Each row is a point on a landscape with many valleys, with its height.
A ball rolls from a point to whichever of its 2 nearest points has the largest drop for the distance, and stops where none of them is lower. Distance is the straight distance between rows; heights are no part of it.
Lik height 3.90: [  2 -28 -41 -41  -6   5  28 -25  -7  33   9  11 -55  19  23 -48   3 -19
  -2  13   4 -14]
ser height 3.10: [-26  19  25 -19  -8  36  14 -14  -9  22 -18 -29  -8   6  -2   0  29  29
 -38  11 -11  15]
banit height 2.96: [-10  -5  -4  -4  11  15   7 -37   8  15   2  -2 -29   4   4 -13   0 -17
 -13  16   1   5]
Bebat height 2.66: [ 30 -48 -19 -15  -7  -8 -23  21   4  26   7  19  -1  16   7 -22   6 -36
  -2 -19  10 -24]
Tek height 1.98: [ -8  34  28   3  -1 -10 -25  22 -32  -5  12  -9  43 -15  28  13 -21  21
 -12  31  -9  17]
neba height 3.11: [  3   9  -2   4  26 -10 -29 -21  38 -23  -2  19 -33  -2 -14  37  26 -25
  27 -42  12   0]
zover height 2.04: [-11  35  -3  36  -9  -7  -1 -46 -17  13   8 -21   4 -22  -2  23  12 -14
  -1  14  17  43]
lupu height 3.72: [-25  51  52  -1 -30  -3 -26 -17 -23   5  -9 -30  33  21   5  32  19  46
 -15   4   9  32]
zoz height 4.78: [ -4  32   4   4  28 -21 -24  31 -24 -38  35  27   7  -1  71   8 -49  -6
  -3   8  -5  18]
Zuvoz height 4.43: [  9  31   9  26 -14   3 -18 -15   0   8  -3 -19  48  -3 -19  19  -6   2
   3 -10   7  15]
guv height 4.53: [-11   1 -25 -66 -11  26  56  -1 -14  31 -23   8 -39  -3   7 -15  19  35
 -21 -15  -9 -20]
getos height 5.22: [  9 -33 -19  27   6 -38  -8 -40  -8 -13  46  12 -39  11  21 -47 -30 -20
  30  44   3   7]
zel height 6.00: [ 30   6   3 -17  54 -17 -13  45   3 -32  38  31   0  -5  -3  -5 -41  -3
  16  -9  -8 -10]
let height 2.68: [  8 -28 -17   2  -3   4   0 -29   9  23   4   0 -10   8  -2 -23  -5 -28
   0  10   7 -11]
meko height 2.78: [-12  23  -2  -3  16 -11 -24 -35  20  -8  -4  10 -20  -3   5  35  13 -22
  13 -37  10  22]
Tok height 5.46: [ 14 -10 -25 -11  31  -4  27  -1 -15   8  34  18 -33   7  21 -35 -27 -10
  -5  42  -7  -3]
Lavo height 3.46: [  6   0  13 -25   6  11 -22  20   6  11  -4   9  21   9  12  13   9  -6
 -12 -18  -5 -11]
dor height 6.77: [ 18  32  17  10   6 -17 -43  55  14 -36 -11  15  41 -24 -17  32  -2   6
  35 -35   0 -15]
Vup height 3.27: [-18   0 -26 -11  -3  27  11 -46  -3  28   6  -6 -58  10  23 -33  19 -26
 -18  40   3  13]
Gam height 3.41: [-13   9  29 -46 -13   3 -13  34 -23  26  -6  -5  42  12  30   5  -4  26
 -24   0 -13  -7]
sasuf height 4.34: [-30 -21  -6  -3  12  46  55 -18  32 -19 -34 -12 -39   7 -35  -8  12  24
 -19  -2 -15  -2]
bovok height 3.68: [  0 -18  -3  50  -3   5  31 -41   9  -7  -1 -30  -9 -24 -48 -15   1   4
   8  47   2   0]
Rifo height 2.13: [  8   1 -15  -2   8  10  26  21 -44  17  25   7  -3 -15  51 -31  -2  -5
 -37  56  -6   9]
tuma height 1.45: [  4  24  12  34  -8   6   1  -4 -44   9  23 -12  19 -26  22   0  20  -4
 -35  56   0  33]
zib height 3.92: [ -4  16  27   8  -1   2 -53  18  22  -9 -27   5   0   4  -9  52  53  -9
  10 -52   4  -6]
zonik height 3.20: [ -2  53  27   9  -9 -18 -31  30 -24 -16   8 -12  57 -25   7  20 -34  31
  10  11  -4  11]
vid height 3.77: [  7  15  21  -3  -3   3 -40   6  19   2 -14   7  24   4  -7  34  28 -13
   3 -40   4  -6]
rala height 5.96: [ 16 -45 -14 -24 -17   9  28  45   3  23 -25  13   9  -1 -22  -2  21  11
  -4 -46  -4 -45]
reri height 3.65: [-22  12  28  23 -24  37  14 -16  26 -10 -37 -27  23  28 -45  18  28  30
 -14 -32  -2  14]
nam height 6.34: [ 27 -27 -15 -49  29  -6  34  58  -6   6  18  37 -17  -3   1 -19 -18  13
   4 -27 -13 -41]
zag height 2.98: [ 27 -39 -22  -4   1 -15 -35  11   8  15  17  28 -11  25  34 -20  -3 -59
   2 -17  16 -13]
ladi height 4.84: [ 21  -9 -24  44 -12 -33 -28 -26   4   3  15  -3  19  -8   0 -14 -36 -32
  29   8  21  11]
Tove height 3.84: [-10   7  36 -47 -11   1 -38  30  -6   6 -12  13  22  18  27  19  13   8
 -18 -14 -10 -14]
gezul height 3.81: [-21 -25  -3  43  -8  20  34 -51  26   0 -11 -32 -37 -12 -50 -22  11   6
   3  33   6   5]
Konu height 3.50: [ -7 -13 -38  -9 -14  13  23 -29 -28  28  15   1 -50  14  50 -38  11 -29
 -21  55   5   8]
sanan height 2.26: [-30  20  43 -40 -22   6  -9  14 -38  18 -10 -16  21  20  42   5  10  33
 -36  28 -12   7]
Feb height 4.02: [-25 -26  -7   4 -10  41  50 -36  26   2 -25 -26 -47   2 -40 -21  15  15
 -17  15  -2   7]
Tusu height 3.19: [ 13  19 -20  48  25 -29   7 -28  -4 -15  21  -7   1 -33 -19  -2 -31 -11
  31  32  10  14]
melu height 5.13: [  5  -7  -9 -50   6   0  38  44 -35  28   8  18   7 -14  18 -20 -26  27
 -16  -2 -11 -23]
tep height 0.81: [ -8  40   9  23  11  -9  -8  -2 -30  -5  18  -1  22 -27  30  16 -13  -4
 -17  39  -5  25]
Tipuf height 2.87: [  7   9 -23  41  17 -43   5 -51  17 -20  18  -6 -19 -23 -23   9 -24 -12
  47   8  13  18]
ruba height 5.19: [  0 -39  -6  24 -13  18  16  -9  41 -11 -23 -12  12  13 -51  -1   8 -12
  12 -15   1 -16]
Bapez height 3.40: [ 38 -61 -27 -11   9 -30   8  27  -9  11  23  22 -13  11  -6 -53 -38  -8
  22  -6   5 -30]
rosuv height 4.82: [ -7   2 -15 -58   0  14  36  21 -33  33  -3  10 -12  -7  29 -16   0  25
 -24   3 -16 -20]
pas height 6.42: [ 25  -8   3 -44  48  -6   4  65  -3 -12  28  38  -5   1   8 -13 -28   6
   7 -18 -15 -29]
vas height 4.66: [ 20   8 -11  40  -7 -15 -19 -15   8   8   3 -10  35 -11 -21   6 -23 -21
  20  -2  14   6]
mab height 1.56: [-15  39  -6  24  17 -14  -6 -31 -19 -13  14   1  -5 -28  23  26  -4  -5
  -2  19   5  33]
rakit height 5.23: [ -2  34  50   1 -33 -15 -42  47   7 -32 -24  -7  55   4 -23  45   3  40
  25 -23  -2 -14]
notob height 5.39: [-10 -46  -9  17 -19  27  27  18  41 -19 -38   1   1  22 -53   6  37  -3
  -3 -35  -7 -23]
Nada height 6.27: [ 18  -7  15 -15  40   4  -7  42  23 -36   0  26   8  -5 -21  18  -1   9
  18 -24 -13 -35]
fotop height 4.11: [-16  50  25   9 -21   0 -21 -24 -19   7   1 -20  37   5   4  30  10  12
 -14  -6   3  32]
Kalel height 3.31: [ 15 -10 -11  -4   3  -2 -41  14   2   3  13  31   2  21  53   1  -3 -57
 -10 -19  10   2]
fufab height 5.05: [ 16 -23 -24  47  -3 -50 -27 -33  -4 -11  31   3 -10   2  26 -33 -40 -40
  30  22  20  17]
sug height 1.76: [ -7  18  -1   5  -2  17  15  -3 -48  10  18   1 -14 -20  42 -18  27  -9
 -43  67  -7  22]
Kozub height 6.03: [  8  -9  24  -6  14   4 -23  67  20 -24 -18  16  29  -6 -22  27  19  13
   9 -30 -16 -40]
bupiv height 3.48: [ 13 -11 -14  34  17  -7  15 -22  -6   0  16 -14   0 -24 -18 -20 -19  -6
   6  51   1   2]
nureb height 4.09: [-11 -32 -37 -38 -18  14  49 -30  -1  34 -11  -5 -66   4  -3 -37  11   5
  -3  10   8 -18]
tuzi height 2.67: [-22  25  17   8  -8  33   2 -44   5  18 -11 -29 -24  -5  -5   2  25   7
 -32  17   3  32]
Nudi height 3.70: [-32  16  35 -14 -15  36   6 -12  12   1 -38 -27   5  22 -17  14  26  39
 -28 -13 -10  12]
Sose height 5.60: [  3 -30   5  11 -27  32  13  39  24 -10 -34  -9  33  26 -44  15  39   6
  -5 -42  -7 -25]
narul height 2.77: [-11  14  -1 -19   6   5   5  29 -44   9  19   6   8  -3  73 -20 -13   5
 -38  40 -17  11]
Mopor height 2.29: [ -9   8 -13  29   0 -16   1 -54  32 -15 -13 -13 -14 -16 -37  36   6 -18
  36 -27  19  21]
gabog height 4.28: [-13 -12 -27 -36 -16  36  52 -21  -2  41 -28 -14 -43   4 -10 -26  19  18
 -25  -4  -1  -5]
kad height 2.57: [  7  -8 -22  30  11 -37 -11 -44  29 -22   6  -2 -20 -12 -33  18  -6 -22
  56 -20  20   7]
Nufud height 2.88: [ 12   4 -11   8  -1  -7 -31  -7   1   9   8  10  17   8  32   0 -13 -38
   0 -10   7  11]
tabif height 1.49: [-26  39  13  18 -13  -2   5 -30  26 -34 -41 -20   1 -11 -36  54  27  27
  19 -43   3  34]
zapu height 3.97: [ 32 -33 -18  -4  23 -15   7  26  -3   3  24   7   6  -6 -14 -40 -47  -7
  11  14  -2 -20]
puv height 2.28: [ 24 -48 -14  -1 -11  -8 -12  -3  21  12  -5   6   5  12 -17 -23  -4 -29
  13  -8   9 -26]
sipod height 3.79: [-16  21  14 -12  17  -6 -14  38 -36 -23  29  18   9  -2  85  -8 -37   2
 -22  27 -16  14]
pali height 2.35: [-24  39  15  30 -16  16   3 -56   3  13  -6 -31 -14 -14 -14  21  29   7
 -16   4  13  51]
gotis height 3.69: [  1 -27 -46 -18  -7  -8  30 -20 -25  26  29  11 -60  16  46 -58   2 -21
  -5  46  -1  -8]
gol height 5.69: [ -3   6  47 -14 -13  -6 -35  68  13 -32 -21  -2  47   4 -18  37  14  31
  19 -26 -11 -33]
fofe height 5.31: [ 14 -34 -19  12  19 -24  19 -25  -7   6  36   4 -45  10   7 -50 -21 -13
  15  51  -2  -9]
soko height 2.84: [ 26 -73 -21  -3  -5 -29 -11  -4   8  17   9   1 -11  12  -8 -54 -22 -12
  32  -2   9 -29]
pes height 1.85: [-20  24   3  38 -16   8  10 -49  24 -11 -24 -30  -2  -6 -46  36  13  10
  17 -28   8  34]
diro height 6.13: [ 25 -35 -13 -41  12   2  22  62  -4  12  -7  31  -3  -4  -5  -5   9  10
   2 -39  -6 -47]
Lig height 5.56: [ 17  19  -2  -8  44 -18 -17  23  -6 -32  39  35   0  -1  28  -7 -48 -14
   8   2  -5   9]
Laler height 2.33: [  1  20 -13  14  10 -25 -24 -32  10  -7   8  14   1  -7  20  27  -5 -36
  17 -20  14  24]
lak height 4.81: [-10 -38 -17  -9   9  26  57   0  24 -10 -24   2 -14   9 -41  -9  -1  13
  -1 -14 -13 -25]
Dila height 4.50: [  6  45  34   7 -24 -13 -26  41   2 -27  -9 -14  67 -11 -20  28 -23  33
  24 -14  -4  -1]
monok height 3.15: [-29  35  55 -20 -26  10 -15  -7 -31  19 -13 -30  19  25  21  20  22  43
 -35  21  -2  24]
Sisev height 6.52: [  7  21  18  -5  23  -5 -18  21  17 -32  -5  12  28 -19 -13  30 -11  12
  17 -13  -8 -12]
samo height 5.80: [ 19 -45  -6   3 -31  15  22  54  16  14 -29   4  25  16 -39   6  34   7
  -3 -48  -2 -39]
zupoz height 2.65: [-32  27  31  24 -21  15   2  -6  28 -43 -44 -21  23  14 -43  48  27  37
   8 -46  -3  18]

For each start below, name the point where the ball stops.
getos -> sanan
pas -> tep
Nudi -> tep
sasuf -> tabif
Nada -> tep
nam -> tabif
Tok -> puv
nureb -> puv

Call two points neighbours if one is among the 2 nearest of the other. Go from one point of each pair to the other, from neighbour to neighbour, staying as low as possible. Name the highest point that can't be avoided.
sanan, Lavo -> Tove
sanan, puv -> zib
tabif, tep -> Nudi
Laler, puv -> Kalel
